Each row is a point on a landscape with many valleys, with its height.
A ball rolls from a point to whichever of its 2 nearest points has the largest drop for the distance, and stops where none of them is lower. Distance is the straight distance between rows; heights are no part of it.
Rov (h 360): 100  149  126  98  95  104  83  69  96  114  75  118  98  61  83  73  101  126  84  134  139  100  110  122  63  101  107  106
bek (h 284): 98  96  118  107  79  112  105  123  105  144  131  147  113  118  55  88  93  70  113  103  100  62  78  91  110  112  128  96
zas (h 359): 75  111  140  97  113  123  91  83  118  159  92  109  124  128  70  94  108  123  70  85  149  69  85  114  100  126  106  89
Zut (h 386): 123  125  106  93  100  100  90  60  66  49  87  108  69  46  80  155  119  133  67  137  72  111  92  110  113  84  155  55
fesun (h 325): 122  66  59  117  132  74  134  104  126  124  86  109  124  158  90  51  107  88  95  98  123  120  109  62  90  78  110  114
sivi (h 427): 117  117  95  139  68  91  85  120  105  147  78  82  126  122  111  139  117  109  121  85  148  89  103  60  108  115  129  141
lef (h 370): 113  81  121  154  93  112  110  131  97  123  86  66  114  123  79  156  146  125  119  70  92  113  101  86  125  141  120  78
tudab (h 545): 139  83  90  106  101  66  95  94  128  90  107  90  90  103  105  83  118  86  118  114  95  142  157  73  71  97  47  91
tazen (h 389): 117  141  122  116  86  124  66  100  83  130  65  115  136  68  63  96  116  99  87  134  95  108  103  103  63  107  101  133
Sozed (h 451): 84  104  134  133  109  116  114  105  95  103  53  66  128  92  88  146  128  133  67  77  140  83  101  114  78  133  107  115
rap (h 348): 132  94  46  108  149  83  116  100  104  97  93  70  103  138  97  60  123  94  86  132  119  126  110  91  85  88  87  88
vul (h 508): 126  153  109  100  78  123  73  102  81  90  85  116  119  36  81  119  120  102  119  107  103  110  81  121  104  125  113  68
lage (h 196): 54  100  103  55  94  101  117  104  71  95  104  114  85  61  101  133  100  116  85  64  104  87  64  156  136  101  144  84
fek (h 570): 116  130  125  136  80  78  93  108  120  83  64  107  112  46  90  125  113  132  100  64  126  117  97  110  82  142  91  135
vebob (h 472): 125  105  69  136  80  84  100  120  113  94  44  62  136  125  127  152  140  118  103  68  125  94  102  45  105  111  89  132
far (h 503): 125  92  73  123  105  95  61  118  85  91  109  124  142  66  86  101  105  45  124  123  82  136  109  93  90  77  80  129
gele (h 70): 61  137  108  81  84  108  60  69  108  107  112  125  101  72  105  58  76  102  114  139  161  64  35  128  79  108  111  98
Tul (h 529): 111  88  89  84  131  129  107  132  77  147  74  124  125  140  57  55  105  89  82  103  45  108  113  79  83  75  89  135
vek (h 379): 91  104  148  90  97  160  82  92  81  107  102  93  98  86  114  122  96  90  89  117  53  73  77  118  103  96  105  108
Vosu (h 501): 111  85  65  69  143  105  127  56  104  82  116  63  67  142  134  76  83  94  58  129  79  78  90  96  108  60  97  80
nuku (h 50): 94  100  101  98  104  89  102  115  121  116  113  147  125  92  105  109  86  95  125  26  72  112  84  86  121  92  54  117
gokup (h 218): 111  71  100  134  109  114  96  144  122  143  90  71  118  149  108  120  92  110  106  63  68  91  112  62  125  89  99  126
dufa (h 246): 94  100  52  96  123  97  81  89  107  71  100  71  107  107  152  99  84  82  97  115  113  110  84  124  108  85  69  94
lumig (h 270): 59  112  110  62  98  103  105  82  136  121  108  89  77  145  118  50  91  123  117  84  120  61  69  92  98  109  95  92
pogis (h 211): 84  93  59  99  112  66  71  51  131  68  120  99  114  108  128  74  69  95  127  108  141  93  78  122  97  92  75  75
zogi (h 586): 133  93  39  75  123  112  104  116  89  115  76  105  139  127  104  98  115  77  79  84  55  136  107  87  127  65  80  112
Mago (h 629): 112  60  107  130  120  105  99  101  85  100  119  130  125  78  69  132  82  78  61  98  79  109  92  106  105  71  111  121
nuv (h 442): 41  87  81  64  146  107  91  84  68  86  112  116  88  81  103  33  69  94  99  128  112  106  69  143  101  78  84  78
Zudu (h 209): 118  80  127  133  113  123  109  100  57  58  98  98  76  51  88  135  99  109  91  134  47  143  129  106  85  99  135  81
Zupot (h 220): 80  67  111  137  100  146  121  87  73  82  83  47  98  90  115  171  110  129  63  101  44  92  86  122  132  112  114  86
bekur (h 248): 66  94  121  84  77  107  102  105  99  138  125  133  121  83  75  113  89  78  109  79  122  72  58  135  143  114  105  101
Fetu (h 191): 101  75  98  81  101  78  151  82  114  76  95  85  80  115  134  142  73  115  65  46  90  70  101  100  118  83  94  102
lun (h 300): 93  134  101  91  83  73  90  100  76  48  51  73  68  53  132  90  93  121  96  104  117  104  117  129  81  96  73  132
zibop (h 173): 82  87  88  114  67  67  85  63  116  86  123  98  68  103  147  91  46  92  116  120  147  73  76  130  84  90  101  104
dobor (h 460): 78  89  134  127  73  133  116  144  65  113  127  112  103  68  82  119  96  98  139  102  47  123  91  113  127  126  145  101
vigem (h 124): 100  104  99  83  106  100  108  112  122  142  89  114  115  144  114  94  86  113  110  34  82  91  96  59  107  96  65  133
takaz (h 378): 123  139  103  121  54  130  68  131  101  128  79  122  123  82  88  120  107  94  112  109  58  107  101  79  107  110  105  136
Povu (h 493): 80  103  121  73  136  102  115  128  119  121  126  115  89  105  67  62  112  108  112  48  89  114  108  92  99  118  86  70
let (h 579): 78  45  88  90  83  39  127  120  106  89  112  108  83  80  117  50  74  77  125  96  112  124  147  93  99  83  56  130
nuse (h 307): 90  103  103  71  118  103  101  90  133  119  104  132  93  147  74  32  107  115  93  112  109  76  91  69  82  96  101  100
Pafak (h 522): 121  87  107  77  139  80  117  111  114  94  108  85  86  104  81  79  111  104  97  74  68  133  126  92  86  90  61  72
Golu (h 109): 101  55  127  148  89  120  126  91  51  75  103  93  92  67  98  177  106  87  92  114  67  112  93  110  127  103  150  83
pes (h 462): 119  135  57  53  109  95  104  85  76  79  94  147  98  98  76  95  126  69  65  108  94  122  91  119  112  76  112  106
gotiv (h 554): 108  68  67  76  101  57  150  83  144  86  138  100  54  162  102  67  76  104  105  111  107  69  94  82  106  74  105  79
voru (h 426): 98  149  125  106  87  156  75  137  64  128  92  101  108  57  69  81  113  96  120  140  59  107  107  106  74  110  128  92
kone (h 484): 95  79  106  119  100  82  95  121  85  90  121  132  110  60  71  62  83  50  122  117  107  125  102  110  79  98  92  114
Dod (h 313): 109  107  140  128  68  170  98  92  68  90  72  78  110  66  115  167  101  130  99  105  45  101  81  112  110  125  110  103
lil (h 333): 89  114  108  103  131  91  83  82  112  125  95  134  112  112  61  60  103  116  68  127  168  85  89  105  68  105  106  106
vofot (h 271): 106  109  89  104  94  83  134  108  69  58  96  73  55  88  91  154  160  139  96  111  127  83  99  118  150  112  164  44
sov (h 620): 107  87  57  108  86  53  134  125  132  90  85  67  88  127  152  81  84  96  111  84  127  103  102  65  85  103  95  115
poge (h 303): 130  68  127  165  78  98  100  103  123  119  110  65  113  130  115  160  114  108  115  81  83  79  119  62  120  119  105  106
zir (h 421): 56  81  153  90  87  141  111  117  81  107  142  113  84  86  81  118  82  75  125  98  47  67  83  118  120  114  113  74
Zegav (h 347): 82  89  96  69  105  88  115  90  82  72  52  85  83  95  128  80  102  112  82  105  104  109  135  118  97  90  50  137
nas (h 154): 111  115  93  85  98  111  96  93  109  55  88  79  89  74  123  138  114  122  88  84  84  111  103  95  105  104  85  74
tupen (h 564): 135  109  121  116  112  92  94  81  118  128  90  102  94  126  83  81  105  118  98  100  94  109  161  59  66  94  59  115
Dev (h 377): 78  67  110  87  118  55  105  97  52  66  67  104  99  65  110  76  100  83  88  120  113  134  153  138  90  79  58  116
Tonu (h 120): 60  99  115  83  91  107  126  99  97  87  100  85  70  98  126  157  98  129  87  62  105  63  97  142  131  113  106  115
gaf (h 375): 92  105  93  122  84  118  72  94  118  110  134  88  113  139  121  115  113  77  115  109  125  74  86  90  100  112  107  88
Gal (h 483): 108  122  99  71  119  132  85  89  50  119  95  147  118  101  47  94  109  66  66  117  74  107  85  105  90  77  130  104
lisit (h 401): 69  93  72  65  105  53  99  90  56  48  100  121  91  45  104  71  84  67  89  119  122  135  113  145  109  66  93  110
valud (h 329): 110  115  81  94  66  115  99  131  107  105  118  140  107  109  76  115  81  77  121  99  68  83  90  88  110  88  121  144
lukop (h 540): 98  136  67  72  109  93  81  112  115  121  72  123  136  116  118  45  99  84  125  91  97  118  94  77  98  112  54  132
bor (h 562): 117  55  96  77  101  64  105  81  116  85  91  113  102  116  121  55  79  70  124  115  101  133  160  91  101  66  39  110
nos (h 251): 73  84  83  90  118  99  128  124  89  109  119  100  102  112  101  114  98  93  76  85  116  100  91  124  123  104  142  92
tesul (h 609): 135  81  111  136  119  107  96  87  111  110  99  117  139  122  84  148  103  95  55  79  93  88  115  80  123  75  97  112
Vot (h 404): 91  89  109  153  81  123  75  125  94  161  119  89  122  156  95  100  122  65  130  131  135  70  79  101  98  121  134  87
Razin (h 127): 68  118  55  48  98  104  138  118  83  73  73  69  105  117  168  100  98  114  86  68  100  99  87  113  120  98  101  121
nev (h 227): 110  119  127  104  116  119  84  77  118  81  119  65  58  101  126  93  105  120  92  113  85  86  112  83  78  109  79  62
gizi (h 466): 60  67  113  84  118  69  141  108  121  115  139  117  102  121  92  57  78  112  116  45  128  101  77  87  96  130  93  73
boni (h 283): 124  89  64  107  116  102  89  47  135  77  83  58  98  143  158  89  90  99  88  115  115  102  90  89  62  82  68  99
dubav (h 122): 71  125  103  82  71  87  87  91  103  78  135  101  79  85  107  92  82  110  125  116  145  69  80  114  111  98  122  89
luzum (h 424): 103  83  119  138  116  109  110  136  80  101  104  65  109  94  68  121  127  120  91  113  115  127  111  97  96  124  142  77
Litut (h 530): 123  71  61  68  122  104  130  80  130  129  132  68  90  177  114  80  101  90  95  113  79  81  100  73  113  82  113  63
Lam (h 175): 104  125  122  116  81  90  112  118  78  57  97  58  60  45  87  146  143  156  113  97  115  120  104  124  136  140  140  36
rizo (h 390): 102  129  152  115  70  144  90  101  118  112  75  75  104  87  109  149  111  133  107  74  79  92  98  97  93  148  77  98
rora (h 293): 87  48  84  114  125  93  148  109  114  124  127  116  120  145  60  85  106  80  83  83  135  93  103  92  107  99  129  94
Mepud (h 43): 95  123  135  97  81  102  105  115  89  61  103  77  72  55  89  132  101  148  105  93  84  87  92  126  105  110  115  72
Lumo (h 445): 50  65  66  94  115  52  138  111  115  98  119  113  101  114  94  37  52  101  126  73  130  102  77  102  97  92  83  112
Lubok (h 423): 55  77  59  74  122  56  125  100  88  71  109  131  102  83  100  50  53  89  84  105  127  111  68  149  121  87  110  116
Lomez (h 318): 137  89  82  112  129  97  106  91  130  98  100  41  90  163  129  102  126  104  82  112  119  102  118  57  70  101  92  87
Fud (h 212): 85  122  62  44  91  93  119  92  115  95  74  54  68  130  156  57  101  128  105  81  111  84  84  88  87  111  95  94
visur (h 477): 101  71  106  94  116  117  103  70  93  92  134  105  79  108  106  80  76  81  66  128  86  83  92  104  89  66  85  96
nuvu (h 585): 138  98  133  137  103  93  97  81  120  109  73  104  100  126  95  123  100  120  63  90  102  91  118  57  73  96  92  139
baf (h 461): 83  87  106  138  117  75  114  141  87  97  110  89  108  69  76  71  106  102  96  104  130  138  122  127  73  124  114  109
Fibu (h 292): 102  117  127  76  58  106  95  73  101  112  129  130  89  75  100  162  101  90  117  79  108  61  95  128  143  112  110  86
zozeg (h 267): 99  123  135  105  104  124  44  66  119  99  115  99  72  95  114  68  85  93  122  147  112  78  106  98  57  85  68  80
rono (h 504): 94  79  82  88  143  111  100  113  58  117  110  118  111  127  54  65  111  72  62  130  55  126  104  99  95  77  129  87
sudi (h 458): 83  67  98  89  145  114  74  69  65  74  112  115  107  89  107  59  87  54  95  133  88  131  107  121  88  74  73  86
vero (h 598): 86  71  93  111  71  57  103  113  115  100  100  96  84  108  135  70  66  86  141  95  140  118  121  69  55  100  76  137
tuni (h 279): 148  87  112  114  89  112  111  127  83  77  119  115  83  70  68  103  106  113  109  117  45  132  129  82  93  97  105  100
Vus (h 599): 106  106  139  142  90  73  61  91  118  118  95  89  120  92  109  122  121  114  109  89  147  108  93  103  70  139  82  95
gigir (h 538): 117  148  107  123  67  79  67  110  99  85  110  116  113  31  94  123  100  93  103  92  139  109  103  127  91  105  93  116
riz (h 643): 112  82  74  99  96  66  123  158  128  98  124  46  89  137  155  77  106  104  137  87  91  111  111  61  96  128  101  81
dez (h 646): 112  78  135  115  117  111  83  57  72  96  97  120  118  42  75  121  82  89  58  116  90  112  119  130  82  76  79  99
rar (h 573): 122  96  89  81  58  61  116  74  143  102  137  140  65  139  99  83  69  89  110  103  125  67  100  60  106  76  113  107
Rimif (h 117): 87  88  99  76  102  74  131  81  111  93  127  112  101  92  115  103  73  91  93  51  98  99  97  124  116  79  71  109
motef (h 403): 91  105  132  113  119  131  97  80  119  124  80  80  124  110  106  140  112  117  80  46  109  85  93  98  104  126  89  89
vem (h 234): 119  145  90  65  86  91  85  93  96  38  53  90  89  49  113  103  138  122  100  106  79  131  123  110  88  114  65  101
vidi (h 563): 103  128  71  69  97  120  80  135  107  136  109  96  116  139  90  56  116  84  139  109  66  113  101  80  95  114  96  107
Muvod (h 470): 118  170  117  90  80  153  66  82  92  85  102  97  83  61  70  101  108  122  119  128  72  96  110  95  99  126  139  68
Kis (h 432): 117  128  92  68  92  88  106  88  82  69  99  137  72  72  63  130  104  117  73  101  71  99  112  104  116  69  133  104
dasu (h 21): 75  134  100  67  76  122  50  71  130  106  95  142  111  98  89  43  62  83  116  116  111  60  58  118  87  98  67  108
baziv (h 337): 112  100  133  126  79  102  81  86  129  112  134  118  83  94  87  138  103  87  126  124  122  76  99  110  118  122  118  56
vibig (h 336): 98  109  90  75  132  82  108  94  57  65  96  98  81  73  88  146  129  115  67  118  117  97  90  118  128  77  180  42
keve (h 521): 103  114  68  100  90  91  53  81  115  117  93  136  134  78  106  64  76  45  123  120  111  123  99  100  103  79  49  133
buriz (h 440): 109  113  81  141  65  127  74  149  103  130  85  52  106  139  143  110  115  101  147  125  71  92  106  65  111  118  123  118
sebel (h 559): 127  119  75  49  127  122  128  108  87  106  63  119  111  117  80  88  110  101  68  92  35  121  119  91  99  70  94  134
saron (h 374): 110  92  112  147  46  108  76  130  120  160  99  75  104  142  120  153  107  99  160  88  109  68  112  57  113  128  118  120

Where does a ball stop that starts at each point below?
lukop: poge
rap: dasu
sebel: Mepud
riz: dasu
zogi: Mepud

Call two points neighbours if one is among the 2 nearest of the other. Go from one point of each pair to the other, from neighbour to neighbour, staying as low as possible. Name the highest point that can't be avoided.
Golu, Razin: motef
dasu, poge: rap
nuku, Tonu: Fetu
Razin, bekur: tazen
